Points on a hilly landscape, in no order, each with its height.
A climber steps from a point to the highest of its 2 nearest points, and stops where none of them is higher. Distance is the straight distance between rows; heights are no part of it.
j83: [-58  18  16  43 -16 -10  13  -7   0 -28  47  30 -35 -21  10  69 -46  -7
  36 -50  -2]  h=364
j873: [-19 -12   9 -45   8  50  -6 -64  41  10  -8 -47  13  64  37   5  -2  17
 -35 -21 -22]  h=348
j442: [ -6  -7  -6 -37  -6  13  28  43  24  18 -35 -16 -45   1  12 -24  -5   9
  44 -39 -75]  h=207
j568: [ -3  26  -1 -33 -30 -38  42 -29  36 -28  10  -3 -25  32  -3 -19 -80  22
  24 -38 -19]  h=108
j119: [-36 -29 -57  75  32  26   1 -19  81   7  13  -2 -24 -39  50   4 -22 -64
  10  -6  11]  h=394
j272: [ 17  -9  12  -8  18 -21   6 -10  -6  -5 -58 -18   5   5 -22 -24  56 -28
  13  24  -2]  h=201
j936: [ 42  -2  85  42  42 -29 -41  -1  20  39 -21  20 -16 -20  28  -9  27   0
  14  19  -3]  h=238
j965: [  7  -9  -9  -9   4  16 -19  30  54 -32 -70   9 -49  -9   4  24  52  -4
 -52   9  14]  h=316
j652: [ -3   3  -2  63 -16  28  -4  24  15  32  39 -10   8 -61  64  18 -39 -29
  12  23  16]  h=100
j286: [-28  47  19 -38 -69  -6  -7  -4  -9 -16   1  11   6 -33  -8  47 -18  14
  -2 -24 -12]  h=44
j311: [ 30 -11  -5 -13  16  -8 -23 -32  14 -41 -56  -4  -8  46 -42  21  34  -1
 -76  51  42]  h=472
j820: [-22 -10 -16  24  -8 -51  48  32 -82  31  53  -5   6 -37 -18 -29   8  21
  46   0   8]  h=581
j658: [-25   5 -39  29  10  29 -33 -25  64  -8  17  25 -23 -47  24  -8 -66 -76
  48 -11  -1]  h=370
j349: [-45  -9 -30 -15  47 -15   5 -21 -15  35 -11 -28 -31 -19   7  25  95  -2
 -20 -23  52]  h=447
j323: [ 22  26 -14 -12  16 -38 -18 -44  25  10 -15   3   7 -15 -35 -96 -12 -10
  35  23  15]  h=118
j659: [ 56 -10  75   4  15 -44   8  -9  -2  18 -64 -28   1 -22  25 -46  32 -25
  -7  15  -2]  h=217
j485: [-17  34 -32  10 -10 -62  33 -22 -57   6  54  -3  11   4 -18 -18 -12  21
   5  -4  46]  h=546
j97: [ 41  28  79  41 -14 -20 -10 -12 -25  13   9  12  54  -3  16 -32 -18 -15
  -3  29  -2]  h=555
j321: [ 33 -12 -21  25 -18 -30   6  43 -44 -21  -7  32  -6 -56 -25  -8  45  26
 -47  36  61]  h=162
j234: [ -1  47  57  13  -9  11 -32 -12 -26  22  43   2  14 -60  36 -39 -52 -42
  56  -3 -12]  h=76
j352: [ 41  -7 -53  17 -48  14  -9  68 -44 -35   3  24  27 -64 -30 -28  -3  15
 -15  46  18]  h=141
j165: [ -1   0 -44 -17  19  17 -32 -24  71  24   6  -9  -2  43  33  -8 -22  19
 -38 -10 -16]  h=315
j874: [-55 -22  13  -8  40  -8  34 -26 -20  32 -11 -49 -11  29  27  52  51 -20
 -16 -33  14]  h=609
j348: [-40  11 -19 -26 -16  54 -32  -4  17  -4  -4   5  26 -62 -15  23  32 -35
  33 -31 -12]  h=534
j835: [ 32 -11  -9 -29  -1 -33  45  18 -43 -65  23   3 -21  74 -37  49 -13  33
 -49  19   6]  h=389
j78: [ 26  15  30 -47   4  15 -17  21 -24  50 -36 -14   2   6  23  -1  45  45
  -1 -11 -24]  h=393
j230: [  0  -8 -14 -49  -5   3  39  -8  55  25 -49 -45 -53   2  51 -45 -35   6
  22 -35 -42]  h=213
j966: [ 17  23  63  62  10 -40 -13 -32 -45 -19  25  27  48  36 -18  13  -7 -10
 -29  34  39]  h=641
j544: [-26  53 -13 -37 -70 -19  10 -28 -18   9   8 -24  42 -20   9 -40 -27 -18
 -15  13  16]  h=478
j528: [ 54  33  20  51 -14 -47   5 -20 -20 -43   5  51  21  23 -54  10   5   8
 -42  49  36]  h=562
j229: [-40 -33 -39  -9  82 -49  18 -33   1 -15  -2 -21 -33  63 -56  14  53 -20
  -7  -3  42]  h=657
j302: [ -4  12 -37 -26 -19 -29  27 -36  -5 -49 -26 -23  20  45 -38   1  16 -32
 -53  27  47]  h=470
j520: [ 31  -5  58 -23  -9 -20  26  30 -78  16  -4  -5  40  31 -21  49  37  14
 -37  19   6]  h=578
j490: [-22  -9 -18   8 -18  42  23  64 -58  56  31  -8  71  -1  12 -14  -6 -23
  29  29 -38]  h=772
j923: [-35 -47 -71  59  24  11  -2   1  42   1   3   8 -36 -43   8  -7  19 -24
  11  14  43]  h=436
j160: [ 31  18  80  -3   1   1 -12  -2 -34 -15 -34  -1  21  -2 -14 -42 -15 -47
  60 -23 -61]  h=190
j342: [-37 -27  34 -34  19  35  22 -61 -11 -24 -20 -57   9  53  28  30  37  -6
 -16 -27 -20]  h=429
j413: [-65  16 -29  -9  15  31 -28 -10  -7  18  -1  -9  32 -24  13  40  73 -21
  -7 -28  19]  h=449
j629: [ 32 -29  12  69  23 -22  -3  24   3 -11 -26  24 -13   0 -10 -29  20 -17
 -23  73  19]  h=164
j75: [ 24  33  21  21   2  28 -22  23   5  69  19 -18 -10 -49  76  -5 -61 -43
  29  12 -20]  h=86
j706: [-54 -25 -67  -8  84  -5   5 -54  15  32  24 -20   4  43 -25 -26  45 -21
  -5 -21  47]  h=573
j233: [  0 -26 -93 -30  13 -11  21  52  30 -50 -17  41 -45  21 -85 -33 -18  26
  29   5  12]  h=254
j692: [ -7  -2 -32 -22 -11 -14   9 -24  40 -31  -6   8  -2  11 -39 -69 -50  -2
  41   7  -4]  h=114
j941: [ -3  19  40  40 -27 -11  21   8 -24 -24  39  35  -1 -41 -11  25 -48 -16
  62 -45 -34]  h=388
j843: [-39  29  -9 -37 -27 -44  46 -47 -42 -22  15 -21  28  38 -21 -11  -6 -15
  -6  -6  31]  h=512
j616: [ 18 -43  -2  -9  14 -47  70  26 -63 -45 -15 -16 -22  70 -51  -6  10   1
  -3  20 -16]  h=444
j156: [ 28  -4 -12  15  21 -38  -4  19   1 -19 -38  39 -25  -5 -45 -14  45  22
  -5  28  25]  h=184
j241: [-44  20  42 -30 -23   5 -18 -62   4   4  28  -1   0   9  19  55 -20   9
   0 -51  -2]  h=70
j254: [-17 -29 -16  36 -19  38  11  70 -65  40  23  -9  28 -67  20   1  25 -11
  45   6   8]  h=683
j310: [-36  -7   2 -13  25  20  -6  24   8  75  19 -30   7  34  52  58  43  49
 -28 -17 -19]  h=291
j320: [-10   1 -19   1  -1  43  12  24  -7  11   8 -11  40  45  14  -4 -15   2
  16   7 -54]  h=690
j621: [  1  13  27 -59   8  50 -59 -49  65 -19 -40   0 -32 -15   1  14 -33  -6
  15 -54 -44]  h=334
j158: [ 11 -15  54  70  21 -11  11 -10   3  -9  11   2 -13  34  23  46 -18  -8
 -10   6 -13]  h=502
j206: [ -5  31 -20  -7 -32  11 -14  -5 -14  48  44  -9  43   2  24 -25 -11  17
 -25  35  29]  h=446
j37: [-30   0  42 -45 -18  -2  30 -52   5 -36  15 -17 -24  20  -1  20 -44  27
  43 -58 -30]  h=96
j145: [ 16 -11  39  13  26  11   8 -11  57  25  -8 -41 -49  15  71 -25 -42 -12
  13  -3 -48]  h=224
j703: [ 27  43  -8  -7 -36 -21  -5 -24  -6 -58  -4  18  30  15 -50 -38  -8   3
 -43  46  33]  h=515
j459: [  9  -9 -83  -3 -13  22  11  38  27   7   4 -13   8  27  11 -49 -14   3
 -24  49   3]  h=593
j196: [ 12 -18   8  50  -4 -16  28  41 -73  57  47  -8  37 -79  21 -41   0   0
  59   8  24]  h=622
j698: [-23 -11  -6 -14  28 -55  18 -28  23  36 -34 -16 -50 -21  22 -16  58  19
  10 -25  55]  h=383
j910: [ 24 -24 -69  33 -47  15 -50  11 -34 -29  26   3  21 -76 -26 -71 -19   3
  24  20  31]  h=131
j298: [ 21 -39   7  -9  59 -42   8 -64  -3 -56 -29  -5 -19  72 -50  14  45  -2
 -29  29  51]  h=553
j505: [ -57  -25 -103   32   53   19   -1  -18    7   -7   17  -12   17   -8
  -23  -19   40  -37   -2   16   57]  h=500
j972: [ 40  17  58  -9 -31 -72  21  30 -48  -2   3  37   6 -27 -22 -12   1  18
  -4  -2  -7]  h=432
j336: [ -5 -32  46  33  27  19  13  -1  60   4  20 -11 -56  48  62  31 -43  32
  19 -37 -63]  h=251
j478: [ 14  17 -34  19   8  -7 -36   1  -3  11  29  23  17 -60 -13 -81 -18 -13
  59  18  24]  h=123
j460: [  -2   12  -16 -100  -25   16   -5   23  -41   19   -8  -34   -3   24
  -20   26   49   43   -4  -30  -34]  h=424
j782: [-19 -24 -58  16 -11  60 -23  27 -17  13  26  -2  26 -83  18  11  29  -8
  26   3  17]  h=607
j330: [  2  31 -21 -32 -12  31 -24 -15  80 -24  -7   9 -18 -18  26 -22 -93 -42
   4 -11 -24]  h=360
j939: [ 26   3  -2  -5 -38 -57  48  27 -53   2 -19   3  22  -5 -12 -54  10   6
 -14  16   1]  h=458
j398: [-13 -48 -85 -28  29  38  16  34  42 -58 -38  30 -29  27 -66  -5   5   4
  14 -22 -34]  h=263
j396: [ -2 -17 -22 -50   1  23 -22 -28  61 -83 -24  34  -9  50 -52  26 -35  12
 -38 -25   3]  h=214
j436: [ 35  -1  32 -23  19  11 -12  17  18  19 -42 -16 -12 -15   9 -49 -21 -35
  61 -14 -50]  h=199
j467: [ 46 -19  12  -3 -20 -42  59  51 -91  -9  -9 -19  32  44 -34 -10  24  -9
 -36  25 -12]  h=496
j615: [ 28 -23 -15 100  -2  -2 -21  28  21 -10  16  25   1 -14  10 -42 -47 -10
  -5  67  22]  h=142
j237: [ -9  -3  52 -26 -22  28   1 -47  -1 -36 -72 -31   6  -9   8  42  36 -17
  -6 -39   6]  h=326
j688: [ -8  14  68 -21 -26  -9   4 -19 -79  -5   6  -6  40  19 -28  25  21   3
   4 -12  -8]  h=567
j111: [-10   6  32   3   9  20  -8  17 -21  74  21  -1  11 -24  43  29  44  21
  22 -19   4]  h=350
j395: [  2 -27 -54 -20  12  44  -7  39  50 -15 -67  17 -19   8 -19  11  26  -3
 -18  12 -33]  h=282
j47: [-20   3 -26 -48 -18  41 -11  32  18  62  10 -31  17  -1  77  34   7  30
 -43 -30 -27]  h=314
j308: [  4  -7 -49   1 -13  38  17  58  39  25  -5 -17   1  12  36 -16 -38   0
 -17  19 -58]  h=634
j100: [ 24  33  43  41 -40 -43  13  33 -41 -15  34  60  -1 -61 -27  -2 -39  24
  35 -19  -7]  h=407
j907: [-24  -5 -12   1  20  10  -4  -5  25 -18  56  20 -36  70 -20  49 -33  45
  -5 -17 -34]  h=257
j363: [-23  14  43 -84 -43  15  -2 -16 -69 -28   9 -31  21  28 -46  41  16  35
 -15 -33 -32]  h=479
j573: [ 20   2  -8  12  27  40 -36   3  42 -21 -40  26 -12  40   2  66  41   3
 -77  21  25]  h=385
j780: [ 14   3   4  -7   2  16  -5   4  58  10  17  -1 -38  42  34  32 -33  53
 -32 -22 -38]  h=290
j371: [ 46   1  16  91  -2  19 -38  23  22  11   8  31  -5 -75  44  17 -18 -23
  -5  42  25]  h=120
j781: [ 12  45 -11 -48 -22  18 -63 -20  59 -27  -9  36 -13 -16 -12 -12 -44   9
  -2 -18  -4]  h=349
j944: [-31  21 -24 -27 -37  43 -34  33 -43  70  74  -8  58 -14  16  15   7  38
 -42  28  14]  h=406
j795: [ -9 -13 -13 -31  35  -4  -2 -39  52 -41   0  20 -33  42 -51   9 -13  51
  17 -40 -19]  h=232
j280: [ -5  17   0 -45 -32  56 -42  47   4  55  41  16  24 -26  29  66  -1  49
 -32  -2   1]  h=357
j756: [ 11 -29  55  60  57  -5  -2 -34  48 -36 -24  15 -37  29   0  24 -13  -9
  27  -5 -10]  h=426
j570: [ 16   5  58  41  21 -12 -38  -7 -27  48  -2  12  19 -12   7  23  81   5
  -1   6  32]  h=285
j501: [ 54   8 103  64 -17 -32  17  13 -13  -5  17  36  -4 -18  20  19 -43 -16
 -10   0  -6]  h=613

Two climbers start at each pair of points below. Name the first point that both come to, or write never.
j233 / j442: never
j781 / j206: never
j230 / j795: j780
j621 / j396: j330

Call two points neighbours if one is among the 2 nearest of the other. Go from one point of each pair to the other, from neighbour to neighbour, staying as high as possible. Name the lowest point that can't be avoided.
j490 / j467: j310
j966 / j874: j349
j490 / j966: j302
j966 / j501: j97

Where does a climber stop that starts at each point below?
j280: j254
j436: j874
j286: j254
